A landscape with many valleys, sampled at points; each row gives a point and its height.
From any point a ball takes the steepest step (drop divided by distance) to one of its 2 nearest points. It stops when none of these is lower. Distance is the straight distance between rows; heights are no part of it.
J167 h=19.2: [140 186 115 104 124 144 143 106  95 145 188 128 104 113 136 169 105 102
 134 170 168 152 200 146 118 137 181]
J110 h=30.5: [159 106 176 149 176 147  91 123 126 176 180 124 153 148 119 170 147 119
  65  87 101 126 104  99 138 131 121]
J251 h=55.7: [186 170 162 122  79 109 165 169  83 120 123 137  90 112 127 137  96 134
 115 119  97 148 150 143 153 101  96]
J206 h=24.1: [105 111  93 132 180 106 121 149 105 114 133  62  78 172 148 109 134 115
 133 112  85 110 131 123 102 152 124]
J383 h=50.7: [134 130 139 143 147 116  94 166 122 169 114 114 115 137 119 110 139 176
 114 108 170 134 182 111  93 113  81]
J953 h=51.6: [148 134 106  92 147 212 155  86  58 139 117 114 128 131 102 123 118 113
 170 193 178 161 164 121 132 146 106]
J386 h=41.6: [ 87 169  97 104 115 121 136 138 154 115 118 181 103 101 141 141 148 127
 107 147  96 184 149 127 136 192 153]
J38 h=36.9: [146 156 138 121  66 100 165 138 151 156 129 119 132 100 100 115 111 136
  95 131  99  93 152 142 151 157 158]
J945 h=46.0: [107 106  90 143 125  86 141 146  91  67 124  99 116 129 131  99 102 126
 174 158 129 127  95 148 148 112 108]
J319 h=48.2: [163 104 152 137  88 141  70 115  59 149 136 142 217 167 100 136 150 132
 162 155 169 172 143 119  79  92 100]
J596 h=23.9: [ 63 216  97 117 139 151 108 113 110 141 119  74 135 110 170 116 149 162
 185 150 133 117 150 104 117 170 115]
J327 h=50.1: [188 162 215 142  93  90 152 119 157 136 108 213 107 118  69 202 115 107
  75  82 106 130 113 123 131 141 153]
J357 h=50.8: [101  87 132 127 160 124 107 142 133 103 114  89 163 167  87 120 114 167
 183 128 165  89 115  85  95 139 114]
J856 h=46.9: [158  91 131 102 123 162 106  97  99 147 162 147 206 166 153 161 125 126
 128 146 180 138 123 113  92 103 111]
J879 h=50.5: [120 118 119 142 152 126 141 149 156  77 159  90 106 125 131 114 123  65
 142 127  95 101 136  92 129 210 141]
J461 h=17.8: [133 108 112 115 198 130 101 152 119 128 103  42  88 144 100 122 114 110
  88 116  97 102 153 131 132 128 143]
J349 h=52.7: [148 133  47 127 129 122 129  85 123 122 121 142 154 143  96 126 128 118
 142 183 189 140 176 127 146  80 111]
J850 h=47.7: [ 83 156 133 108 120 204 137  85 141 127 164 132 169  96 183 149 113  87
 176 184 184 148 120 104 142 129 146]
J408 h=20.3: [147 119  88 104  78  99 130 118  93 139 118 159 128 109 165 109 120 105
 145 124  95 118 157 166 108  90 138]
J33 h=32.8: [114 132 158 104 146 118 108 141  77 212 140 175 191 140 182 129 168 143
 126 106 176 139 138 134  65 159 107]
J724 h=36.6: [133 100 188 139 130 115 115 157 169 145 100 122 167 129 146  65 119 153
  93 144 124 134 101 135 124  89  92]
J439 h=60.3: [158 135 125 132  70 147 100 123 156 163 118 123 109 126 161 107 114  98
 102 169 136 125 191 135 116  91 108]
J239 h=42.6: [131 160 127 161 141 144 199 173 105  75 154 122 127 138 146  99 139 133
 140 127 131 159 166 138 122 151  89]
J817 h=42.1: [ 66 136 101 132 126  92 124 116 217 142 114 101 112 105 146  85 155 111
 153 131 105  98 110  91 159 173 148]
J591 h=50.4: [ 82 111  71 128 123 149 126 115 143 125 109 146 200 123 171  87 178 124
 189 153 152 122 135 122 105 130 112]
J385 h=47.6: [ 64 136  74 137 150  98  99 132  94  74 123 117 159 129 133  97 128 136
 209 146 143 150 117 111 130 145  93]
J819 h=49.3: [117 144 155 197 154 130 136 178 161 146 152 140 143 108 131 114 177 180
 114  59 120 133 117 141 141 121 122]
J744 h=26.4: [152 135 176 166 127 154 114 173  75 121 141 118 181 131  91 129 104 166
 142 131 185 108 153 163  87 103 101]
J614 h=49.2: [ 63 150  72 121 136 115 118 122 130  97  87 116 144 122 182  88 167  99
 232 177 166 119 126 136 114 134 111]
J909 h=51.5: [109 160 111  92 131 170 136  99 129 156  82  76 150 158 174  81 164 100
 180 222 160 107 120 102 113 180 131]
J105 h=45.7: [149  62 112 144 153 108 160  94 113 130 106 161 100 130  70 119 104 156
 154  58 146 104 119  84 133 110 107]
J871 h=29.9: [138 109 166 171 135 137 119 149  66 150 142 152 148 130  77 124 131 199
 154  84 164 100 128 130  67 140 113]
J506 h=41.9: [153 113 102 145 162 109 151 141 125 100  79 123  58 132 107  96 141 105
 109 103  65 115 152 109 166  91 141]
J113 h=41.1: [130 127 139 141 100 103 139 140 155 107 126 187 121 110 121 176 117 150
 115  81 121 152  80 134 153  79 146]
J886 h=48.8: [169 154 181  99  88  79 134 129 160 111 115 183 121 147  82 163  91 116
  86 131  77 175 125 122 148 146 169]
J377 h=32.5: [137 146  88 148  92 139 181 113 180  97 136  96 155 148 120 115 164 127
 131 149  78 122 116 128 161 123 134]
J3 h=31.2: [106 159  74  78 122 127 161  42 121 151 120 134 136 141 155 111 117 127
 156 200 153 108 114 125 129 160 157]
J62 h=37.6: [188  80 160 162 124 103  95 119  80 119 119 161 148 132  62 119 108 147
 150 106 109 149 112  86 128 106  74]
J473 h=52.1: [ 78 149 164 142 110 100  91 145 204 102 142 107  78 128 131 101 102  97
 103 103 116 149 107 215 114 120 148]
J586 h=42.7: [137 166 151 162  94 140 131 100 165 179 169 170 119 122 126 159 155 185
  94 159 153 168 113 128 158 144 133]
J582 h=40.2: [125 147 160 153 116 128 134 175  94 101 141 136 123 117 185  85 126 125
 142 108 118 171 149 179 116 101  79]
J412 h=58.2: [101 154 129 100 124 156 117  86  91 152 175 161 119 120 181 196 149 144
 126 121 138 187  75  93 155 133 135]
J326 h=49.0: [148 116 109 154 125 129 154 138 131  57 177 114  93 135 126 173  95  88
 140 112  86 137 135  97 145 168 150]
J840 h=37.7: [138  44 184  87 170 126  93 137  89 147  73 153 160 103 101 126 111  96
  85  95 121 124 113 111 136 127 125]
J580 h=58.4: [196 135 139 105  80  83 164  76 136 148 125 169 144 162 127 126 114 122
  87 133 129 172 132 116 133 116  95]
J691 h=44.7: [ 58 144 112 106 150 123 116 133 149  86 163 166  75 112 202 119 136 128
 144 107 105 182 105 136 113 151 130]
J972 h=41.2: [182 114 132 114 115  85  96 154  83 104  97 164 160 112 120 130  77 104
 123 127 142 137 127 137 127  75  90]
J107 h=48.7: [179 107 107 153 145 124 145 140 127  85  94  78 126 168  82 127  99 116
 125 167 171  89 140  95 115 131  87]
J494 h=59.4: [211 136 164 108 110  50 137  65 151 155 133 181 116 149  85 140 108 143
  70 107 109 133 102 119 132  99 128]
J877 h=43.5: [133  89 103  61 127 155 120  67  71 167 136 140 159 107 114 123 111 145
 139 119 108 117  91  87 122 186 114]
J547 h=57.0: [147 176 161 145 104  80 139 169  92 191 142 148 111 115 116 202 125 142
  97  96 170 115 141 148 110 127 120]
J260 h=28.2: [143 126 116 120  80 112 121 134  68 194 106 138 176  94 116 128 113 169
 132 117 168  86 161 164  96 114 119]
J722 h=45.0: [160 126  99  93 124 125 153 119 142 110 100 126  91 134  98 135 141 101
  76 136  74 162 136 105 169 135 132]
J317 h=45.8: [ 88 129 118 165 151  98 123 135 143 116 165 174  78 119 169  89 134 149
 123 129  99 169 121 153 149 134 119]
J446 h=55.6: [205 190 163 135  68 104 135 112  66 180 158 160  95 132 105 207 108 109
 101 116 151 140 148 136 140 109 101]
J802 h=38.6: [ 89 125 117  78 176 156  49 148  87 127 141  86 158 147 130 106 128 150
 122 164 146 146 141 131  72 167 114]
J815 h=32.3: [ 76 130 114 112 123 131 100 171 101 159 116  82 126 118 143  58 141 146
 156 127 124 116 168 162  75 158 115]
J85 h=45.5: [ 95  91 150 138 119 123  81 145 211  84  89 177  57 139 105 154 118 150
 149 146  89 164  99 165 148  97 186]
J43 h=62.6: [104 177  90 138 106 206 148 116 173 139 154 148 102  94 131 153 160 150
 122 176 141 138 160 117 153 171 159]
J2 h=44.4: [ 75 123 135 104 108 144 141 150 183  60  83 170  65 147 141 171 117 146
 128 170 105 171  94 155 125 142 173]
J302 h=46.2: [126  85 117 141 201 124 134 123 113 113  94  75 138 138 112  89 167 114
 148 147  88  81  65 106 156 178 138]
J278 h=30.3: [166 137 177 107 113 125 161 139  90 198 112 156 169 157 130 110 156 158
 130  87 171 146 143 112  63 161  87]
J180 h=44.3: [125  75 118 145 214 117 148  99 130  99  84  78 105 146  82  98 176  88
 155 105 100  63 136 114 164 141 176]
J742 h=45.3: [122  89 133 106 133 106 157  97 136 106 134  89 106 125 103 132 116 113
 184 100 102  99  76  66 180 149 149]
J315 h=42.3: [120  80 145 153 201  86 122 123 116  97 124  76 121 165  84  92 139 126
 156  85  90  81 135 133 148  93 138]
J197 h=24.5: [121 107 109 101  79 111  96 149  86 187  80 130 138 105 138 123 144 151
 161  88 117  94 145 155  95  81 129]
J995 h=47.3: [161 101 134 133 131 163 151 115 103 101 197 134 107 126 117 181  87 119
 105  98 128 115 129 118 131 156 146]
J354 h=4.2: [143 119 131 126 152 145  69 166 108 127 136  69  92 140 125 146  90 133
  87 135 132  97 151 140 109  76 100]
J243 h=47.8: [149 121 140  80 111  95 184 100 140 102 124 160 125 146  98 176  92 114
 114  88 103 167  97  99 141 157 154]
J131 h=60.7: [123 208  63 125 129 155 174  96 164 122 130 125 121 161 134 139 172 119
 115 176 153 139 192 154 117 137 180]
J41 h=18.7: [ 93 219 128 113 157 123  99 103  96 145 159 112 151 132 162 127 115 146
 153 136 149 137 152  77 114 200 121]
J598 h=46.5: [111 100 134  66 125 111 160  87 139 124 119 143  98 118 142 150 122 122
 150  76 112 144  91  72 158 141 158]
J200 h=47.5: [100 146 101 168 150 115 111 122 144 134 169  82  98 119 114 103 109 170
 146 175 142 100 125 114 157 160 118]
J685 h=49.7: [119 154 112 117 131 103 137 121 140 149 149  87 123 150 147  91 109 147
 101 196 141 118 141 147 133 125 132]
J78 h=43.0: [ 79 145 127 109  88 125 151 131 125  90 171 135  93 112 175 154 103 118
 173 133 134 160 105 145 137 146 160]
J864 h=39.7: [172  93  96 162 124 110 147 145 109 109  71 113  66 121  78 103 132 102
 160 127 102  71 128 107 143 127 110]
J402 h=37.1: [121 125  95 110 141 112 118 115  96 152 139 164 159 116 128 141 123 157
 111 117 152 163 123 124 144 129 101]
J154 h=52.4: [109 109 152 167 168 157 114 158 203  84 165 106  85 127 132 117 128  83
 105 105  91 105 136 141 119 156 159]
J855 h=29.4: [129  91 147 104 166 116 113 121 154 159  82 156 130 113 129 115 147 106
  54  82  87 105 127 163 120  78 170]
J897 h=37.8: [ 97 135 120 139 131 136  96 159 105 132 156 155 153 107 184  97 166 121
 171 122 150 189 154 143 105 142  87]
J481 h=39.6: [ 78 135 118  89 141 131 131 117 168 152  88 113 194 118 146 109 174 145
 125  70  93 135  80  92 158 129 151]
J979 h=16.9: [129 112 137 150 116 152 129 146 175 122  88  79  85 112 113 103 146  81
  95 151  72  57 116 161 139  99 167]
J836 h=50.3: [120 172 114  97 156 203 181 101  57 116 142 144 150 124 163 141 150 101
 188 147 153 179 162 113 128 143 130]
J181 h=38.1: [173 134 141 139 131  92  98 144  92 117 109 152 113 103  97 162  92 123
 118  75 132  84 122 127 119  59 112]
J214 h=59.0: [132 187 136 160 101 102 169 129 164 131 150 197 193 120 136 158 149 138
 113 133 168 147 160 169 111 117 159]
J760 h=42.2: [142  91 162 163 152  91  94  99 123 178 160 180  79  92 100 150 138 132
 110  64 109 135 116  97 170 122 141]
J21 h=44.8: [ 92 122  66 109 137 162 179 141 153  97  84 141 117 131 173 149 141  88
 145 166 188 107 128 102 109 166 125]
J811 h=47.4: [131 140 118 189 123  97 131 136 124 123 173 134 119 144 136 109 151 161
 121  97  79 139 135 142 142  95 121]
J414 h=22.3: [151 141  77 143  93 141 122 103 137 167 157 101 144 129 126 159 128 161
  89 108 134  83 147 157 115 101 142]
J235 h=26.5: [115 101 172 149 144 133 132 146 179 132 140 155 139 105 132  92 119 112
 108 107 129 149 139  99 156 173 102]
J878 h=26.6: [133 100 202 147 148 125  89 137 162 161 161 155 117 148 153 167 159 119
  79 110 110 163  84 122 147  80 131]
J368 h=34.4: [170  79 139 142 130 123 129 114  98  98  96 183 140  95  85  84 115 131
 114 129  84 135 106 115 175  92  84]
J238 h=45.1: [146 144 134 173 128 121 109 110 147 178 174 136  96 108 106 116 128 183
 105 130 155 120 124 101 167 159 108]
J548 h=46.3: [153 138 118 164 133  92 149 180 143  91 100 169 119 117 131 110 123 107
 106  91 128 125 187 113 108 115  84]
J913 h=36.7: [ 81 164 112  76 179 141 104  93  96 124 144 110 122  77 148 135 113 147
 103 107  72 108  84 103 164 185 160]
J716 h=38.8: [ 84  99 168 127 173 128  94 172 143 113  94  66 140 136 130  60 102 122
 108 151 127 124  96 171 115 114 101]
J95 h=42.5: [122 128  99 141  84  93 155 110 182  86 112 135 104 132  96 169  95 156
 140 126 131 138  87 116 165  89 159]
J543 h=65.8: [107 131  98 149 155 132  95 143  71 116 194 126 136 107 145 124 101 118
 137 147 141 108 159 179 115 155 132]
J557 h=15.9: [139 142  72 148 117 152 134 154  96 142 109 119 106  90 112 127 138 154
 104  98  98  90 154 161 127 103 141]
J158 h=32.7: [125 135 137 121 156 105 121 159  65 151 167  88 155 133 132 158 134 161
 128  63 120 148  97 138 127 110 143]
J441 h=30.7: [206 172 132 143 110 118 136 118  42 145 137 135 125 156 127 135 112 155
 134 105 140 101 189 140  69  83  93]
J29 h=29.7: [128 121 152 152 138 143 105 129 131 172 155 138 134 153 187 128 159 156
  90 141 134 173  90 152 120  63 100]
J620 h=58.8: [151 148 148 155  66 165 138 164 149 130 130 150  87 111 161 114 151 106
 109 147  89 157 176 143 135  94 111]
J693 h=51.0: [ 93 143 148 114  93  94 120 139 197  63 140 138 134 154 137 127 118  87
 122 105  73 164 116 189 117 134 166]
J517 h=42.4: [ 79 137  97  97 146 158 122 139 171 111 131 125  96 103 166 140 106 113
 113 149 148 110 118 120 117 180 147]
J254 h=32.9: [ 92 173  77  99 155 141 140 131  86 157 138 125 127  90 144 102 147 170
 122 108  91 113 133 130 134 193 131]
J312 h=21.5: [141 144 194 162 137 150 126 184 108 122 157 112 136 114 145 152  95 146
  96 110 169 116 125 167 100 109 102]
J711 h=61.9: [136 138 101 139 135 166 120 119 161 142 136 157 113 113 151 109 124 100
  92 206 173 121 204 165 100 130 131]
J13 h=44.6: [139 114 130 152 148 125 159 187 124  73 108 125 145 150 118 105 121 108
 151  99 124 136 159  98 108 163  79]
J141 h=48.1: [126  63 154 125 182 101 156 122 163 101  90  76  90 163 106  92  95 118
 136 138 154  76  93  89 150 127 149]
J171 h=27.6: [176 140 152 148 114 154 182 134 101 145 155 164 167 140 140 142 124 133
 135  98 160 129 169 140  89 147  99]
J12 h=36.4: [167 131 103 147  88 127 171 137  69  92 111 112 119 104  85 114 102 103
 162 134 116  61 168 138 128 131 116]
J984 h=26.9: [190 167 115 159 108 143 146 126 114 137 170 142 125 150 131 146 125 138
  93 109 137 103 175 146  92  99 124]
J900 h=52.3: [102  80 104 114 169 149  73 152 142 138 113  96 178 130  96 138 131 139
 126  80 155  86 124 105  99 135 131]
J720 h=50.9: [131 103 136 165  98 140 100 148 103 131 161  85 161 150 136 121 132 148
 180 131 132 140 149 118 122 102  98]
J471 h=33.1: [134 110 207 163 145 150  87 163 119 185 119 115 144 137 146 103 162 160
 104 101 120 133  90 160 118  72  93]
J818 h=28.3: [128 133  46  97 103 142 150  61 134 113 142 147  88 128 122 155 127 102
 141 184 139 119 149 118 137 154 157]
J46 h=46.8: [104 118 171 141 126 157 109 155 187  77  94 141  59 102 113 155 124 106
 106 106  83 128  98 182 160  90 172]
J143 h=30.9: [127  97 163 163 128  98  97 156 201 114 133 146 158  94 123 100 110  90
 122  90 118 106 132 131 134 120 120]
J832 h=53.4: [200 105 183 105  99 122 168  85 140 148  90 160 118  97  55 169 119 114
 101  52 127 138 114  88 157 126  99]
J753 h=62.0: [163 119 146 145 145 165 112 116 181 115 124 180 101 131  89 164 126 136
  31 131  73 128 127 144 130 115 162]
J88 h=61.6: [137 185 110 120  72 153 161 105 175 143 134 165 122 121 103 159 158 149
  99 169 132 146 195 148 116 153 171]
J808 h=31.8: [101 129  73 128 126 100 121 128 171 105 111  75  41 174 167 125 167  98
 134 176  85 131  82 140 126 145 181]
J906 h=49.8: [132 159 158 118  73  90 136 143 164 102 154 141 120 136 124 140 103 138
 115 144  68 174 113 161 157 128 175]
J478 h=36.8: [127  63 172 129 155  74 128 113 172 159 132 159 156 149 146 112 141 138
 138  54 140 121 116  87 131  94 127]
J215 h=45.2: [156 118 141 117 115 157 142 125  99 111 144 132 187 161 164 121 101 119
 121 176 150 159 124 134 137  96 109]
J399 h=62.9: [119 135 133 133 125 172 134 148 196 104 102 136 122 133 120 173 130 151
  50 121 111 130 124 167 102 102 168]
J882 h=63.3: [131 125  94 161 141 131 108 146 142 121 139 178  90 107 138 134  79 132
  91 157 161 101 154 165 104 110 129]
J683 h=34.7: [149 141 109 103 108  85 142 132  51 155 148 116 178 125 104 184 123 165
 150 101 163 153 106 145 129 115 130]
J969 h=64.6: [ 88 106  70 129 159 123  78 160 109 122 135 135 127  86 125 115  90 137
 137 156 180 100 137 141 110 140 108]
J485 h=51.7: [206 142 193 143  92 109 165  99 140 170 125 172 158 105  78 164 151 111
  74  73 106 138 103 115 153 160 108]
J51 h=51.8: [127 150 126 141 103  87 143 165 161 110 120  54 127 134 127  92 104 118
 138 150 145  93 145 179 120 108 115]
J769 h=48.5: [ 99 125  37 142 124 166 107 108 155 134 144  75 114 128 162 143 177  93
 137 152 105 109 147 116 134 140 145]
J706 h=60.8: [180 136 147 142 141  92 142  96 185 114 115 170  90 136  69 118 113 151
  73 119  86 105 121 141 150  77 169]
J100 h=42.8: [129  60 165 112  98 128  98 131  96 126  71 131 168 125  42  87 116 143
 156 140 126 127 109  89 112 146 125]
J550 h=15.6: [125 108 163 150 157 138 110 180 151  88 143  99  94 139 155 144  89 117
 101 105 148 141 119 138 115  83 103]
J491 h=24.4: [115  88 153 113 141 133 101 124 157 136 119 102 130 105 148  78 126 104
  85 123  64  87 114 186 122 124 148]
J767 h=39.9: [ 74 107 141 122 138 101 118 131 185 117 139 173 145 131 169 143 120 142
 121  88 141 139  65 157 125 101 152]
J904 h=63.6: [131 173  77 104 114 179 167  89 136 162 154 135 112 113 119 181 164 161
 112 107 164 139 151  95 120 169 139]
J592 h=44.5: [127  69 123 112 116 141 122 137  91 113  67  99 141 162  86  68 141 128
 168 180 108 118 101 110 103 153 120]
J935 h=59.8: [109 173  69 137 124 115 187 113 166 124 147 147 162 144 137 129 138 139
 127 138 189 124 164 141  97 131 156]
J794 h=37.0: [141 122 115 142 111 122  66 129  55 135 147 105 161 139 127 126  94 150
 146 139 122  75 143 191  80  58 114]
J648 h=56.2: [ 62  93 150  88 249 112 107 109 133 100  91  93 140 105 116  89 147 106
 125  95 109 106 118 150 162 146 167]
J9 h=46.7: [169  86 154 138 146 119 166 115 137 102 101 114  97 160  79 128  87 139
 136 103 161 115  95  80 141 115 101]
J606 h=40.8: [123 153 146 153 104 119  79 116 208 137 178 170 130 161 130 176 126 169
  99 174 146 165 100 148 126 118 168]
J860 h=26.7: [108 110 129 114 161 151 152 141 133 108  95 150 175 110 130  85 135 134
 130 138 103 153  99  84 161 187  87]
J782 h=24.3: [152 167  80 119 104 146 169  91 111 123 133 122  71 133  89 168 104  89
 132 202 147 123 192 149 137 126 180]
J806 h=49.5: [140 105 191 158  91 160  74 145  95 160 161 132 193 163 147 101 147 153
 181 164 162 144 142 124  93 111  88]
J123 h=44.9: [105 101 102 118 135 107 100 124 190 132  95  75 117 147 161  83 141  81
 147 177 114  97  85  96 141 167 130]
J522 h=35.1: [113 143 108 113 101 168 169  98 169  94 148 143 197 129 167 124 161 125
 145 154 100 137  88 122 159 147 139]
J477 h=54.3: [127 122 173 140 158 135  71 150 181 116 158 115 118 107 127 158 132  71
  62  70  91 108 143 164 113 106 157]
J799 h=38.0: [ 88 175 110 114 127 126 111  80 169 111 157 160  65 154 165 148 114 148
 170 213 134 187 135 144 123 140 180]
J853 h=52.5: [118 154  86 104 138 165 137  86 119 172 114  94 182 163 144  81 155  96
 170 201 173 133 189 132 104 125 144]
J227 h=33.7: [177 124 107 124 112 123 104 112  57 130 114 133 130 156  94 107 107 150
 162 150 165  92 182 149  67  66 110]
J777 h=41.5: [ 67 187 137 111  95 131 128 132 131 110 177  78 124  99 169 137  94 122
 186 160 171 133 102 178 135 135 147]
J42 h=45.9: [128  66 128 138 179 138 136 151  65  94  81  77 133 177  90  78 160 133
 136 145  61  90  90 123 113 135 139]
J303 h=29.3: [154 119 152 128 134 117 119 119 112 139 133  84 129 133  92 159 136 138
 121  60 103 131 125 110 178  89 134]
J496 h=53.2: [189 169 154 165 108 123  86 156 100 158 114 133 139 119 112 151 127 138
 105 131 190 123 184 104 116  91  59]
J841 h=54.4: [185 182 155 104  63 142 166 124  93 138 122 137  94 122 111 185 115 136
 100 139 145 178 170 143 154 120 126]
J34 h=50.6: [109 144  35  95 117 148 121  93 124 152 125  81 173 145 123 119 170 124
 127 174 132 108 155 128 116 137 130]
J943 h=34.1: [107 141  93 168 133 133 137 141 149  67 149  89  53 159 175 117 141  92
 149 197 122 119  77 135 146 157 148]
J638 h=45.6: [137  99 120  84 110 125 125 104  95 157 157 137 130  95 103 158  84 120
 107 107 123  94 112 121 127 169 153]
J633 h=57.2: [169 166 181 149  78 117  94 169 125 137 142 138  91 102 146 148 113 105
 111 108 102 156 129 127 139  66 102]
J344 h=40.0: [ 85 158 142 110 194 142 123 147 135 121 152 108 118 108 150 132  98 135
  99 106 126 134 104 119 126 167 133]
J505 h=63.7: [121 110 105 139 141 155 152 120 217 112 105 109  86 170 103 149 161 140
  88 130  75 115 114 130 141 118 184]
J372 h=37.9: [129 119 136 104 140 152 132 140  93 160  96 174 163 120 122 115 119 161
 122 155 200 169 131 122 116 146  84]
J456 h=57.5: [137 143 131 120 111 153 126 127  66 140 189 137 116 140 149 222 121 127
 129 133 179 182 107 122 139 118 133]
J190 h=34.8: [133  87 194 139 216 139  77 129 146 164 135 127 132 124 114 125 151 121
  83  74 121 118 156 102 145 124 129]
J198 h=33.0: [184 140 134 136  74 108 141 130 104 145 119 120 156 104  82 100  98 137
 130 113 115  60 179 148 105 134 114]
J297 h=53.5: [ 89 168 121 146 100 133 135 159 204 103 126  75  82 142 150 118 134 106
 120 135 139 108 128 186 105 130 141]
J450 h=59.1: [ 90 172 117 136 130 124  76 130 148 143 182 176 123 123 173 200 189 138
 110 108 109 208  87 124 147 124 135]
J371 h=51.1: [175 123  80 144 107 146 137 104 160 110  95 110 156 144  94 157 119 116
 116 155 190 115 160 106 125  87  76]
J36 h=35.3: [171 117 181 139  93  87 116 124  88 169 141 178 110 109 122 157 106 139
 136  94 143 103  77 124 119  59 105]
J967 h=36.2: [ 75 176  73 153 152 132 118  89 150  58 165 141  81 147 167 143 149 115
 157 205 109 148 105 134 141 160 158]
J482 h=49.6: [ 99  95 114 112 184 110 144 151 130  97  74  97 111 161 124 102 111 150
 154 157 187 102  81  99 110 147 113]
J812 h=43.6: [152  82 164 100 109  98 118 131  87 116 112 118 176 170 122 109  75 127
 145 165 139 152 102 119 127  85  93]
J649 h=56.7: [170 158 160 138  67 122 154  88  91 181 167 180 119 124 125 224 137 126
 130 138 185 179  97 132 142 104 111]
J128 h=15.8: [127  77 102 116  99 130 158 146  93 103  91 125 109 109 156  95 128  87
 135 124  66 106 125 145 117 114 126]
J71 h=33.8: [126  79 156 106 173  92  72 141 115 148  61 139 132  79  97  87 114  98
 102  85 105  96 148 150 138  88 146]
J872 h=46.1: [112 113  95 107 107 185 173 107 128 131 120 141 144 105 175 134 116  76
 181 172 195 116 150 130 110 119 145]
J952 h=25.6: [150  93 167 127 151 134 142 138 129 127 111  85 166 165 125 104 134 127
 101  75  79 138 139 112 143 109 131]
J391 h=45.4: [ 96 127  89  81 140 163 117  84  81 123 113 106 179 107 138 128 133 120
 169 140  84  86  86  86 110 186 128]
J563 h=37.2: [ 88 129 117 116  92 144 125  99 182 122 136 125 165  98 149 139 158 117
 135 113  67 144  76 103 181 148 166]
J555 h=12.0: [134 193  98  87 151 133 144  94 101 119 169 122 113 146 149 146 114 123
 131 148 158 148 197  86 123 188 128]
J382 h=28.4: [ 92 137  82 137 195  92 117 127 166 110 118  75  52 145 134 108 174  99
 124 108  76 112 120 120 144 151 172]
J266 h=48.6: [129 108 131 157 126 109 115 176 153 164  75 169 104  90 116  99 121 136
 112  72 163 103 173 108 107 108 100]
J430 h=39.5: [113 145 147 142 101 162 157 162 127 103 146  53 124 113 151 115 109 134
 186 163 155 123 100 136 165 140 115]
J539 h=54.2: [ 64  99 141  94 191 123  84 111 186 145 116  80 175  91 109 123 133 121
 130 101 140  99 108 114 146 138 158]
J163 h=39.8: [101 186  96 110  98  95 157 112 179 141 119 123 122 121 115 113 131 138
 117 148  93 121 124 112 150 198 164]
J662 h=35.2: [117 137 134 113 117 148 106 152  76 175 109 169 198 119 153 112 168 122
 160 134 180 163 176 139 103 136  96]
J677 h=32.6: [183 109 168 160 105 126 122 132  57 187 133 154 121  91  93 144 136 169
 143  68 120  78 106 127 112 115 107]
J307 h=53.0: [184 161 139 118 113 166 182 104  48 145 129 129 105 126 104 135 119 141
 131 154 166 177 164 139 145 125  85]
J705 h=44.1: [137  90 116 153 151  85 141 113 120 133 133 190  70  90 109 106 109 151
 140  79 111 132 129  92 173 131 111]
J503 h=29.1: [150 135 156 134 108 142 176 157 167 101 110  71 141 169 132 121 126 122
  93 131  69 134 121 132 153 100 124]
J842 h=30.6: [150 104 122 160 129 126 166 129  95 101 126 169 165 124 116  62 133 162
 147 157 120 155 122 113 150 139  65]
J787 h=28.7: [ 68 163 120  98 132 126 116 151 104 128  99  83 153 107 141  75 152 135
 168 110 103 126 124 123 118 187 129]
J291 h=49.1: [106 161 122  96 153 188 153  69 112 120 134 143 164 134 193 120 130 119
 188 170 167 137 124  65 116 169 107]
J90 h=40.1: [159  98 166 169 151  81 102 152  90 103 127 114 121 150  75  80 100 159
 159 103  91 117 122 123 135  91 101]
J579 h=35.6: [ 93  83 142  92 155 137  87 173 109 137  87  81 143 162 120  73 126 148
 106 146 122 118 133 151  56 155 112]
J20 h=43.9: [131 117 114 109 134 105 121 162  84  71 110 134 120 105 128 137  69 100
 116 161 127 159 115 149 159 129  93]
J253 h=8.4: [ 95 119  78 142 128 142 149 141 152 140 101  84  98 107 119 108 132 142
 122 129  92  70 108 156 138 134 159]
J978 h=41.4: [115 113 138  69 137 191  77 123  60 168 132 101 178 137 133 143 124 153
 124 124 137 132 115  83  88 175 119]
J474 h=43.2: [103 149  71 108 116 156 179 151 163  82  82 160  67 142 132 152 152 123
 113 184 125 157 134 140 115 177 182]
J931 h=58.1: [119 190 159 160 116  74 150 175 121 142 159 139 173 127 143 171 141 134
 118  77 173 150 132 177 112 123 130]
J888 h=34.5: [150  90 173 163 105 112 124 147 142 148 111 161 189 106 122 118 146 126
 154  73 122 122 114 113 144  98 100]
J226 h=57.6: [163 135 126 113  61 121 167  58 113 163 161 151 146 133 137 160 135 136
 150 122 140 173 129 112 143 128 115]
J510 h=64.5: [159 142 112  99  80 149 163 109 159 174 104 141 131 112 111 178 142 139
  92  71 159 133 162 101 105 144 123]
J77 h=39.4: [105 164 141 132 117 123  90  96 160 134 194 190 119 153 146 182 123 115
 138 194 174 183 151 160 115 114 182]
J124 h=46.6: [108 118  88 129  84 163 133  91 167 145 130  87  97 149 181  94 179  95
 150 189 101  98 118  97 131 159 129]
J376 h=52.2: [136 125 140 132 109 118 107 145 146  92 179 135 151 135 163 149 124  77
  98 103  91 142 139 169  98 118 138]
J676 h=38.4: [101  69 126 108 171 122 141 118 181 105 123 143 140 157 174 119 134 156
 154  95 143 137  69  85 124  96 114]
J271 h=50.2: [105 122 117 134 146 158 159 107 121 130 127 113 127 171 177  81 131 142
 182 213 169 113 103  79 120 160  90]
J73 h=48.9: [ 99 118 161 115 168 150 137 162 148  89  98  78 111 104 117 121 128  96
  85  94 101 133 104 185 173  82 146]
J670 h=39.3: [158 123 194 170 190  78  81 140 121 182 125 162 107 106 110 160 160 109
  89  60 108 123 127 120 162  86 123]
J890 h=43.8: [123  78  87 138 115  92 149 110 175  98  96 109 111 124 107 143 125  98
 168 121 129  99  73  90 185 102 160]
J694 h=40.3: [120  64 206 102 129 104  79 136  76 177  97 137 168  99  56 124 136 137
 132  85 123 116 110 117 118 136 145]
J825 h=37.3: [101 151 128 116  86 168 187 118 117 101 142  95 182 134 170 108 145 124
 208 177 133 138 109 143 153 127 127]

For each start below, name the point where the ball stops.
J811: J952
J539: J878
J614: J354
J243: J235
J685: J354
J806: J354

Call two points neighbours if one is among the 2 nearest of the other. Go from one point of each pair to the other, from neighbour to neighbour, staying as low as possible. Name the highest point that can't be avoided.
J253 and J952: J372
J878 and J555: J716
J952 and J235: J302
